The views of a scene show one set of named points, each view turned or mirrored, and shifted as a whole, with a little noise and some points left out.
(in the rows, 128 means zero)

Scene 1
View 1
kirer: [156 128 128 128  99 121 142 120 112 137 147 142 125 132 118 124 133  80
 106 103 127 128 113  84 148 106 157 113 140  63  78 108 156 140 159 140
 128 154]
mep: [148 167 125 135 174  70 156 138 157 123 116  99 144 123 139  90  86  54
 106 104 153 133 117 104 109 165 137 112 116 120  29  74 127 105 111 183
 165  85]
Nesoz: [156 162 129 140 186  82 147 158 155 132  89  99 146 149 135  91 102  54
 130 120 158 109 110 149 122 158 150 118  89 129  60 100 152 101 105 190
 157  74]
baro: [151 150 127 132 120  91 165  94 129 104 146 150 128 141 135 137 101  69
  67  83 125 182 113  80 115 111 169 142 162  65  22  70 142  93  81 161
 143 108]
sudo: [138 124 124 124 150  95 156 103 138  98 160  93  77 118 130  97 127 106
 138 129 119  80 113 105 145 122 157 107 113 139  78  90 108 105 133 165
 134 143]
lupi: [145 107 125 136 106 126 139 128 105 152 167 119 106 122 113 120 116  93
 127 125 119 122 124  98 142 119 164 101 125  81 121 111 162 156 181 132
 120 160]
Kepo: [138  92 125 134 156 125 133 139 121 141 140  80  71 145 114 104 147 115
 183 169 119  44 112 169 172 113 175 104  65 153 166 139 160 129 170 154
 107 144]
Ras: [155 102 129 141 125 147 117 171 109 176 124 106 111 153 104 108 159  90
 174 157 135  54 109 164 178 113 165  99  74 110 174 158 185 166 206 139
 109 152]
batag: [139 128 125 133 164  95 146 134 136 131 145  87 101 123 127  97 108  93
 144 132 131  91 121 123 136 145 152 104  99 135  94  96 134 124 147 165
 139 123]
Tav: [139 123 125 144 152 101 145 156 124 164 147  90 120 120 126 100  83  80
 133 131 139 128 134 119 118 160 158  96 102 115 115 100 162 149 163 150
 135 117]
mono: [142 119 126 147 145 112 134 159 115 173 134 105 122 146 119 111  94  71
 133 134 138 134 127 140 124 142 171 109  97 104 133 116 185 146 154 149
 127 110]
Sope: [141 122 125 142 152 103 146 131 122 140 143 103 103 147 128 117  96  88
 124 130 127 140 120 142 124 129 183 125 108 115 106  96 166 110 113 163
 130 103]
Lut: [150 160 129 137 161  82 153 139 146 134 123 105 143 123 136  96  88  56
 107 104 148 135 121 100 112 161 142 108 121 104  46  80 135 121 128 170
 157  97]
tiven: [149 144 125 128 129  92 160 101 128 105 148 134 116 139 133 125 110  79
  86  97 126 155 112  91 121 112 169 130 147  82  41  77 139  96  96 164
 143 118]
litok: [142  91 127 131 106 139 138 106  96 134 170 127  75 150 110 139 148 115
 133 138 102 109 113 128 164  78 193 126 119  90 142 123 174 126 151 139
  98 159]
domuz: [161 100 133 151 104 150 115 176  91 200 128 127 132 163 101 126 137  74
 143 144 133 113 116 155 160 112 175 107  92  69 179 157 216 179 202 130
 109 145]
Kariz: [150 124 128 138 134 115 138 141 119 148 140 119 122 139 119 115 117  77
 121 124 134 125 118 121 135 127 165 113 114  96 105 109 169 135 151 151
 127 125]
gegu: [153 124 131 131 130 116 144 119 120 127 133 125 105 152 120 124 138  90
 124 124 123 113 106 129 150 103 171 128 114  98  96 109 159 111 125 161
 122 126]
Vun: [161 158 130 130 167  93 145 140 154 111  93 110 130 151 132  97 142  67
 132 119 148  78  94 142 147 129 143 123  93 126  54 110 133  95 109 187
 147 100]
gupe: [139  97 124 134 147 125 135 135 115 139 149  83  70 136 114 104 148 113
 173 159 119  51 115 152 170 113 172 102  79 143 153 130 149 132 171 154
 113 153]
Domon: [150 111 128 144 154 125 131 154 117 157 117 102 101 171 117 115 135  91
 155 154 130  90 109 184 156 113 185 123  75 126 152 137 187 121 137 166
 115 111]
tudi: [136 115 125 127 132 108 149 105 120 111 163 110  80 130 124 117 124 105
 128 127 111 109 117 108 143 109 171 118 122 113  96  96 137 111 131 153
 122 141]
sipam: [159 118 132 152 148 130 120 192 113 193  99 105 136 169 108 105 129  64
 162 151 149  90 110 183 154 136 166 107  65 109 166 153 205 157 180 155
 121 110]
Lafe: [132 120 122 135 136 101 150 122 121 140 178 101 104 103 125 105  83  91
 119 117 123 139 136  83 118 144 159  98 131 103  96  82 140 142 162 141
 135 141]
View 2
baro: [155 181 149  79  66 114 137 143 140 102  81 151 142 129 134 132  89  99
 146  76  70 164 185 171 114 134 174 192 154  58 119  54  63 130  82  93
 128 160]
litok: [141 170  90 151 109 123 101  93  62  77 135 123 124 136 190 119  79 124
  78 121 137 149 167 127 141 163 107 155 119 114  77 117 134 110 120 116
 159 206]
Domon: [189 152  93 154 107 151 114  69  88 115 128 109 146 115 165 122  79  97
  77 127 152 134 166 119  95 145 101  94  73 115  78 136 160 140 127 127
 152 192]
gegu: [168 164 111 125  87 125 115 108  98 109 118 125 133 120 156 129  84 102
  99 109 117 134 161 143 115 153 136 145 106  98  97 112 117 121 115 102
 146 184]
Vun: [213 143 124 108  69 138 132 123 132 152 119 127 135  95 110 141  92  79
 107 106 114 106 143 145  92 155 163 103  73  89 123 123 117 127 124  79
 134 169]
sudo: [181 133 115 117  86 109 113 138  98 136 125 152  90 117 138 126 118 130
 132 104 122 159 144 136 118 165 150 120  97 106 115 101 126 104 123  51
 138 217]
mono: [173 158 117 149 128 167 138  87  93 109 125 137 147 124 139 123  96  97
 100 117 141 170 186 136 129 110 112  91 119 116  82 111 138 128 118 126
 133 158]
Nesoz: [223 139 138 112  80 160 150 110 145 159 107 136 151  95  96 139  96  70
 123 104 117 135 166 146  83 120 160  78  82  89 119 109 119 144 121  94
 122 144]
Sope: [177 156 120 126 101 139 131  96 109 113 106 134 139 124 150 117  95 103
 125 105 125 175 181 134  97 128 125 116 107  95  94  90 128 144 108 106
 135 183]
gupe: [176 137  84 164 115 132  98  93  62 118 148 127 101 113 169 120 102 126
  84 134 163 142 142 116 126 168 108  91  76 136  82 142 166 103 143  89
 157 225]
sipam: [195 155 101 179 130 185 131  64  82 112 144 107 160 109 144 131  77  76
  51 131 164 124 172 124 128 120  96  63  90 130  76 160 158 130 138 157
 145 151]
tiven: [163 170 138  89  70 116 130 138 126 111  96 150 132 123 136 132  95 106
 141  85  86 157 173 160 114 143 165 173 136  72 116  68  81 124  95  84
 132 173]
tudi: [161 156 106 124  93 112 109 122  91 113 122 144 107 124 159 124 103 126
 120 106 120 161 158 138 120 156 137 145 111 102 102  94 120 111 114  79
 146 211]
Lut: [192 150 150 109  94 151 152 137 133 141 105 158 134 108  97 136 115  89
 136  91 104 164 173 157 122 113 165 107 124  90 121  88  98 121 115  85
 115 142]
kirer: [144 175 130 132  97 128 122 134  85  95 126 144 127 132 148 138  95 109
  91 100 107 140 165 159 172 142 149 167 150 104 101 108  91  88 114 108
 138 161]
mep: [207 141 153  99  81 153 155 140 149 155 103 160 134 102  83 137 116  86
 149  90  99 159 167 159 106 114 175  92 110  84 129  82  98 128 112  74
 111 141]
lupi: [140 165 114 153 123 136 118 116  64  87 137 149 114 134 156 124 108 126
  99 113 132 168 171 145 172 135 123 140 144 125  89 111 121  92 121 110
 142 177]
Kariz: [161 163 118 141 115 143 124 105  86  99 127 134 133 126 149 124  94 106
  93 113 129 154 174 138 145 133 127 128 125 113  89 115 122 111 121 116
 144 171]
Kepo: [187 133  79 171 118 134  99  81  63 123 151 118 107 113 172 119 100 124
  76 139 173 138 143 111 115 169 101  81  60 137  85 150 178 112 146  91
 156 228]
Tav: [182 147 129 150 133 170 149 104  95 119 126 158 133 119 120 125 115 104
 117 113 137 187 185 142 138  98 121  75 127 120  93 104 132 123 124 115
 121 150]
View 3
Sope: [147 141 103 155 138 103 112 122  97 105 113 158 142 127 176 134 122 109
 107  88 126 107  83 132 149 148 131 125 134 102  89 107 164 125 106 105
 124 142]
lupi: [133 145 111 166 127 148 100  74 152  97 125 142 127 105 190 139 144  96
  90  92 127 137 113 130 144 136 161 188 123  94 123 143 136 155  92 112
 112 149]
Domon: [147 138  68 142 138 108 128  75 116  73 126 166 174 142 176 129  91  84
  74  92  83 115  79 116 139 155 126 108  99 114  99 132 154 124 142  94
 137 182]
tudi: [130 155 114 161 104 126 126  91 121 105 144 168 111 105 189 109 123 113
 104  82 136 134 100 141 138 137 144 143 144 109  95 110 158 125  98 127
 116 147]
gupe: [144 142  99 163 106 134 140  39 146  81 167 175 144 131 179 108 105 101
  70  86  90 125  90 144 120 140 150 118  92 113 109 144 124 122 142 112
 139 207]
mep: [150 132 136 183 149  58 117 155  71 137 125 101 122 129 185 147 134 147
 129  72 109 112  89 153 135 165  94 121 180 130 122  77 138 126  90 111
  60 103]
baro: [112 164 115 151 122  94 105 163  79 124  93 134 101  87 203 132 134 120
 141  80 166 144 114 119 171 146 117 169 200 119  88  72 195 140  42 132
  80  67]
Lafe: [149 140 144 183 138 131 100 108 128 124 128 138 107 114 182 140 161 128
 114  88 141 116  99 158 139 139 157 170 143  89 115 120 129 141  87 118
 105 135]
tiven: [121 160 115 159 115  96 122 139  88 122 121 139 110  98 195 122 126 123
 127  77 144 139 105 130 153 149 117 144 184 124  97  79 177 130  68 131
  84 100]
Kariz: [138 138  99 158 141 117 107  98 120 100 114 133 147 119 187 142 127 102
  93  89 113 128 100 124 144 148 132 160 132 110 114 123 148 145 102 103
 108 137]
mono: [156 127  98 159 166 116  98 103 117  98 104 135 161 137 173 155 133  95
  87  96 103 103  82 131 146 151 134 147 113  99 116 135 140 143 116  86
 121 154]
gegu: [121 154  89 147 114 113 124  94 114  95 124 153 140 110 192 123 107  99
  98  85 115 138 104 117 149 147 126 144 141 120 102 113 168 136 100 117
 114 139]
litok: [125 158  80 142 110 157 116  60 146  77 126 176 139 105 190 118 113  77
  81  95 124 143 106 110 152 135 157 167 110 102  97 145 166 143 108 114
 143 164]
Lut: [149 133 133 180 147  75 110 146  85 131 118 102 127 122 185 148 141 138
 119  78 111 116  94 148 141 161 108 139 172 123 125  89 138 137  83 111
  65 107]
kirer: [116 154 104 156 119 134 105  90 137 101 117 124 128  92 202 136 132  97
  97  85 128 154 123 116 155 142 140 197 154 119 125 123 154 161  73 120
  92 115]
sudo: [134 151 135 180  93 110 143  90 118 113 167 159 102 113 192 100 123 134
 112  71 123 134  95 161 124 143 137 121 152 119 102 103 136 113 102 138
 100 155]
Nesoz: [152 128 106 164 153  48 128 139  69 116 120 111 160 144 178 141 112 130
 109  78  80 108  80 139 139 174  81  94 158 141 117  86 143 122 115 100
  79 127]
batag: [148 138 125 179 127 103 128  95 114 108 148 142 126 128 179 125 130 129
 101  79 105 114  88 157 125 148 131 121 134 111 115 112 128 122 119 116
 102 158]
sipam: [155 116  62 147 168 110 109  65 130  70 117 131 205 153 173 160  99  78
  56  96  55 114  82 108 138 165 116 134  79 117 134 156 128 149 150  68
 125 179]
Tav: [160 124 124 179 161 113 100 106 119 112 120 129 140 137 173 153 147 120
  95  90 108 103  84 150 133 149 141 148 121  95 124 130 123 139 115  94
 105 149]
domuz: [139 126  55 138 159 153  92  51 161  62  98 136 191 128 183 165 111  57
  52 104  81 129 106  90 155 152 145 192  80 105 133 175 139 170 126  69
 136 167]
Kepo: [147 138  90 160 111 129 145  35 145  74 167 181 156 138 175 110  99  98
  65  85  77 124  83 141 118 145 146 104  85 113 109 147 123 119 156 107
 145 214]
Vun: [132 141  99 161 113  59 146 112  84 106 146 124 146 126 190 119  93 126
 101  70  80 134  96 133 133 167  86  99 159 154 117  85 146 120 111 113
  76 134]
Ras: [144 130  68 154 131 141 125  24 162  61 142 145 183 133 184 136  98  76
  47  95  62 134 103 111 129 152 140 154  77 118 139 171 117 151 149  87
 133 198]
View 4
Sope: [133 138 120 104 134 138 141 153  85 164  93 138 136 127  89 123 137 109
 148 160  89 159 130 121 157 129  88 151 109 127 183 118 102 120 161 102
  89 119]
domuz: [127 125 121  67 168 166  76 179 132 110 131 151 116 118  84 168 153 182
 123 223 110 126 175  91 168 171 145 154 101 151 170 163 125 133  81  49
  95  99]
Kepo: [185  91 114 120 126 149  88 154  81 120 119 187  87  77  74 143 154 145
 130 230  93 174 154  73 135 128  75 151 109 147 160 163  40 109 150  40
 100 133]
batag: [163 121 107 137 121 126 133 143  81 154 114 153 136 128  98 127 149 131
 135 170  81 153 136  78 133 140  71 161 111 129 167 118  70 106 174 113
 114 117]
Lut: [137 138 110 136 123 117 154 141  95 174 117 125 175 164 106 112 140 121
 137 134  73 133 130  92 158 154  85 174 107 126 173  91 113 113 174 141
 118  98]
Vun: [171  85 145 155 127 104 138 138  77 171 129 160 157 135  96 100 122  98
 128 146  57 147 120  88 190 145  68 198 124 149 189 111  98 116 188  78
 127 105]
mep: [147 134 109 157 118 105 169 133  85 192 123 123 188 172 106  87 131 101
 138 113  63 134 120  86 169 144  66 182 113 122 189  80 109 107 198 142
 123  95]
sipam: [165 115  99  92 152 157  82 172 117 123 157 150 122 129  68 120 147 162
 131 210  93 134 179  82 196 151 114 163 108 158 200 154  93 110 113  20
  79  90]
Lafe: [124 152 102 115 126 135 146 139  91 155  91 132 148 138 113 151 158 149
 137 160  95 145 136  89 104 156  89 148  97 112 143 107  98 120 160 163
 124 119]
Kariz: [131 127 123 106 140 134 127 155 102 152 107 144 141 130 100 141 141 135
 134 169  91 146 143 100 151 158 105 162 105 132 166 123 114 127 141 105
 112 107]
kirer: [111 111 159 109 152 124 131 148 107 153  97 150 155 128 122 171 141 144
 117 162  92 132 127 100 136 184 113 173 105 131 141 120 145 147 135 138
 142 113]
Tav: [144 152  83 113 128 143 130 152  98 151 121 129 144 147  92 124 158 152
 140 172  93 138 155  82 138 147  93 150  99 123 173 115  90 107 152 119
 100 105]
baro: [ 88 135 171 112 138 111 187 138  81 200  55 122 181 146 125 138 114  78
 147 100  78 152  88 159 157 151  94 165 108 113 169  83 164 146 178 174
 117 118]
Ras: [167  93 119  98 149 152  67 168 110 108 142 176 101  99  80 157 154 176
 115 237 102 140 175  66 158 164 116 165 105 158 163 167  81 121 108  32
 111 110]
tudi: [136 112 145 118 130 128 139 142  74 156  73 162 126 101 107 155 142 121
 132 170  90 167 119 107 122 146  82 155 109 128 146 123  94 132 165 123
 123 132]
sudo: [160 106 132 150 113 114 142 130  62 161  88 169 131 106 108 143 144 116
 128 164  78 169 118  86 113 138  59 164 114 126 145 115  70 117 188 129
 139 132]
lupi: [119 131 127  97 140 144 119 155 103 137  96 151 128 116 112 175 158 161
 127 188 105 144 145  91 114 170 110 154  97 128 137 129 114 135 129 129
 126 116]
litok: [123 107 155  84 149 151 105 159  92 132  76 170 104  87  99 182 142 143
 129 205 106 167 136 118 132 152 112 150 103 137 144 153 106 141 125  85
 110 135]
Domon: [161 107 124  98 144 149 103 166  93 137 118 163 107 104  71 125 136 125
 143 200  89 163 154 106 178 130  96 158 112 149 191 152  80 113 141  31
  83 118]
mono: [133 146  96  95 139 151 121 161 108 146 120 133 138 138  86 125 146 145
 142 180  96 142 157  99 163 148 107 148 103 131 183 127 102 113 137  91
  87 104]
gupe: [175  97 119 120 127 143  94 149  78 124 110 185  96  83  84 152 156 148
 130 219  96 170 151  74 126 138  81 156 105 145 154 157  50 114 151  62
 113 133]
Nesoz: [164 120 108 147 125 114 148 145  86 177 140 133 170 161  86  77 126  97
 142 133  59 138 132  90 202 136  70 183 119 140 208  99 100 105 185  87
 101  93]
View 5
Tav: [117 150 105 118 161 134  92 120 112  67 107 113 149 146 109 127 116 121
 167  92 117 167 124 113 179 117 144 169 175 152 134 152 116 167 136 152
 108 173]
Nesoz: [180 197 172 150 156  89  82 141  93  65 100 130 154 169  75 187  92 100
 114  95  79 176 140 113 134 103 103 162 162 125 139 176 107 152 142 177
 111 169]
Kariz: [117 157 130  94 162 112  78 143 121  93 125 116 130 153 121 139 128 139
 167  94 119 160 144 134 160 106 129 151 173 150 121 159 119 152 141 142
 119 160]
Sope: [117 139 144 107 161 104  75 116 135  93 113 108 143 155 113 152 119 125
 158  85 106 173 150 106 155 110 130 158 154 127 137 194 127 161 126 152
 115 154]
sipam: [124 191 121  97 149 151  56 147  83 111 151 112 118 184  70 101 141 114
 183 107 114 225 114 127 125 124 177 131 164 123 100 115 145 188 164 118
 106 164]
Kepo: [ 82 103 132  83 130 147  71 153  53 150 176 123 173 160 103  95 151 102
 165 130 132 170  97 120 157  84 141 129 152 111 114 152 200 162 132 139
  90 139]
Lafe: [ 99 129 107 106 164 118 106 122 126  66 105 119 157 125 144 137 119 141
 169  91 129 126 137 124 199 101 118 173 184 170 144 170 111 147 124 156
 113 167]
tudi: [100 110 145  89 155  97  85 136 112 112 133 121 163 138 142 148 128 137
 153 102 127 129 147 127 176  84 103 151 162 142 137 194 144 136 121 160
 112 143]
Vun: [165 173 179 131 151  87  83 155  76  94 121 140 162 165  87 183 107 105
 112 111  87 165 138 125 136  86  94 148 163 123 132 173 131 142 140 174
 106 160]
Lut: [155 178 137 141 169  94 102 128 118  43  84 128 150 144 110 180  95 126
 134  87  95 146 148 121 168 104 101 173 178 159 144 174  83 148 135 173
 117 176]
litok: [ 79 117 136  51 159 114  60 150 120 145 160 112 139 152 142 115 156 155
 186 103 141 156 148 143 156  93 133 134 160 139 113 169 157 149 134 126
 117 138]
gegu: [116 144 160  86 161  91  69 147 116 117 136 119 142 155 126 155 131 139
 153  98 120 152 158 136 149  92 111 141 163 139 123 179 136 142 137 150
 118 145]
sudo: [109 105 148 110 146 104  96 143  79  99 128 134 189 131 131 155 121 115
 132 114 120 120 128 124 183  73  89 157 164 138 145 190 149 134 120 176
 104 151]
Domon: [113 146 150  91 144 129  54 141  96 132 153 111 142 177  88 120 139 107
 166 108 112 206 127 112 128 110 151 136 145 105 112 161 166 175 143 132
 106 149]
mono: [118 164 114 106 162 133  76 126 126  84 118 103 131 158 102 123 127 129
 179  89 114 187 134 115 158 124 152 156 166 143 124 150 121 174 144 134
 115 169]
mep: [170 175 153 156 163  87 105 127 108  36  77 133 158 145  99 195  83 112
 118  88  87 147 145 112 171 100  93 177 175 154 152 183  86 145 133 186
 115 177]
gupe: [ 86 110 130  85 132 143  76 149  62 136 166 120 173 158 106 102 142 106
 165 123 131 166 101 124 162  85 138 137 156 119 117 152 185 159 133 140
  92 144]
batag: [116 136 131 120 150 122  95 133  85  84 123 125 173 145 109 140 117 108
 143 107 114 150 120 115 175  91 119 159 168 139 138 169 137 154 130 165
 102 162]
kirer: [114 156 134  74 172  93  83 160 125  98 132 126 129 137 153 148 135 169
 168  96 138 123 162 164 168  91 103 146 191 177 117 154 105 130 142 144
 131 156]
lupi: [ 90 137 107  73 164 120  86 147 117 100 134 117 137 136 147 115 140 156
 183  96 145 136 141 149 180  99 130 152 186 170 121 150 124 143 138 134
 119 157]
domuz: [ 98 177 107  53 163 147  55 158 111 125 161 107 101 174 110  86 160 156
 211  98 141 203 133 153 136 126 179 126 178 149  88 109 134 176 166  97
 118 161]
Ras: [ 98 159 120  70 143 155  62 169  61 139 177 120 132 173  96  85 159 126
 187 124 139 191 103 148 140 103 164 125 171 133  89 103 169 171 158 113
 101 153]
tiven: [135 145 168 105 175  59  88 136 146  82 100 121 145 135 146 194 111 154
 139  80 108 122 183 131 166  93  78 160 170 156 143 210 100 124 123 168
 130 151]
View 6
Sope: [163 121 150 153 172 123 118 142 115 103 106 136 133 119 153 116 114 150
 164 165 105 154  94 118 108 137 100 141  81 172 108 154 122 129 128 154
  75 102]
Kepo: [157 159 133  92 203 151 185 143 111  90 102 118 128 112  81 104  98 116
 154 147  80 207  20  90 121 117 136 133 123 114  59 141 110 142 130 130
  78  99]
batag: [142 127 126 155 177 117 157 174 142 126  91 132  98 111 128 104 104 130
 143 151 106 157  87 107 120 132 121 115  76 149  71 148 113 150 118 164
  86 106]
tiven: [132  99 143 159 135  73  75 147 140 113 108 158 122 121 151 128 119 140
 129 163 142 122 157 131  83 163 106 129  70 202 117 144 106 135 132 139
  86 101]
Lut: [132  98 131 186 155  95 114 184 158 142  87 133 109 121 166  94 112 153
 136 167 125 123 140 117 121 143  97 129  53 185  94 156 112 144 108 195
  95 108]
mono: [168 136 138 175 196 135 158 149 125 110 108 129 133 103 170  98 110 157
 157 161  75 167  74 109 135 128  98 131  93 156 119 137 112 157 142 164
  80 112]
sipam: [155 154 136 140 216 154 187 143 125 102  98 107 170 110 153  65 102 159
 152 163  48 199  35  92 174 116  95 161 133 132 112 135  91 175 143 182
  86 107]
sudo: [132 120 128 123 154  98 132 166 134 113  94 145  90 119  92 124 105 109
 139 149 133 150  98 110  81 144 138 109  72 154  57 149 115 127 114 132
  85 100]
mep: [125  92 133 181 146  96 102 192 157 148  74 125 106 131 161  90 111 157
 141 173 139 119 146 117 116 138  94 142  46 186  76 172 121 134  91 205
  94 103]
Tav: [166 127 131 188 191 124 165 173 136 127  99 133 102  98 166 103 110 147
 152 154  89 155  85 108 127 126 107 112  71 150  98 141 117 155 127 168
  81 114]
Nesoz: [129 107 141 155 158 121 112 178 148 135  72 110 140 140 151  73 106 166
 153 183 120 144 112 107 139 127  89 175  72 174  76 183 117 132  92 215
  90  97]
Domon: [161 148 148 115 194 151 155 130 108  89 106 120 162 123 124  91 106 147
 160 165  77 194  45  99 136 125 108 161 123 138  97 152 107 144 133 152
  79  98]
Vun: [111 108 136 114 150 107 106 169 150 124  75 117 142 143 112  79 101 145
 137 176 126 150 114 102 126 138 106 169  94 172  64 174  97 137  99 192
  98  90]
gegu: [140 127 139 126 163 104 117 134 129  97 110 143 141 116 126 109 112 133
 134 161 105 161 103 113 108 146 116 138 106 170 110 134  96 146 143 138
  86  98]
Ras: [143 168 122 113 220 143 204 137 128  91 108 123 148  96 114  83  99 127
 130 147  49 211  27  86 155 121 122 131 149 117 101 117  72 188 159 144
  94 106]
kirer: [130 125 122 156 160  77 126 143 149 106 115 158 122  95 145 114 114 128
 108 149 101 146 130 118 110 156 122 107 107 179 137 106  71 180 165 133
  99 111]
domuz: [162 160 128 148 220 135 189 120 122  84 126 131 167  85 165  85 108 148
 131 149  39 200  49 100 164 129 104 134 149 140 158 100  68 202 185 144
  91 116]
Kariz: [148 129 132 159 179 109 140 147 134 109 108 141 129 106 153 106 114 144
 136 157  94 160  97 115 125 141 110 126  99 166 117 130  95 164 144 154
  87 107]
gupe: [152 157 132 100 195 139 179 145 118  94 101 130 118 109  83 111 100 111
 147 146  84 194  31  96 115 121 139 123 119 120  62 135 107 145 133 124
  79 102]
Lafe: [160 122 128 189 176  99 149 169 140 125 111 152  80  90 154 132 115 133
 138 141 107 141 108 119  98 145 124  83  58 165 105 128 118 152 137 137
  84 115]
litok: [158 149 138 119 184 114 147 115 112  76 127 153 139  95 117 129 112 119
 137 146  82 181  73 113 103 145 126 120 128 151 128 111  87 159 171  97
  78 107]
lupi: [154 140 123 159 186 101 160 147 135 106 120 156 106  84 145 125 113 120
 123 138  86 161  91 112 110 144 126  92 101 156 125 103  89 175 164 119
  87 117]
baro: [130  87 145 174 123  57  53 140 142 112 112 163 125 120 171 131 125 146
 127 167 147 109 184 140  81 173  99 127  64 224 141 145 102 140 139 141
  88 103]

Which points are out of place in each view (at most two, in the order of its rows)? Write none if all are in place.
view 1 | litok
view 2 | Kariz, Tav
view 3 | tiven
view 4 | Lut, baro
view 5 | Nesoz, Kepo
view 6 | batag
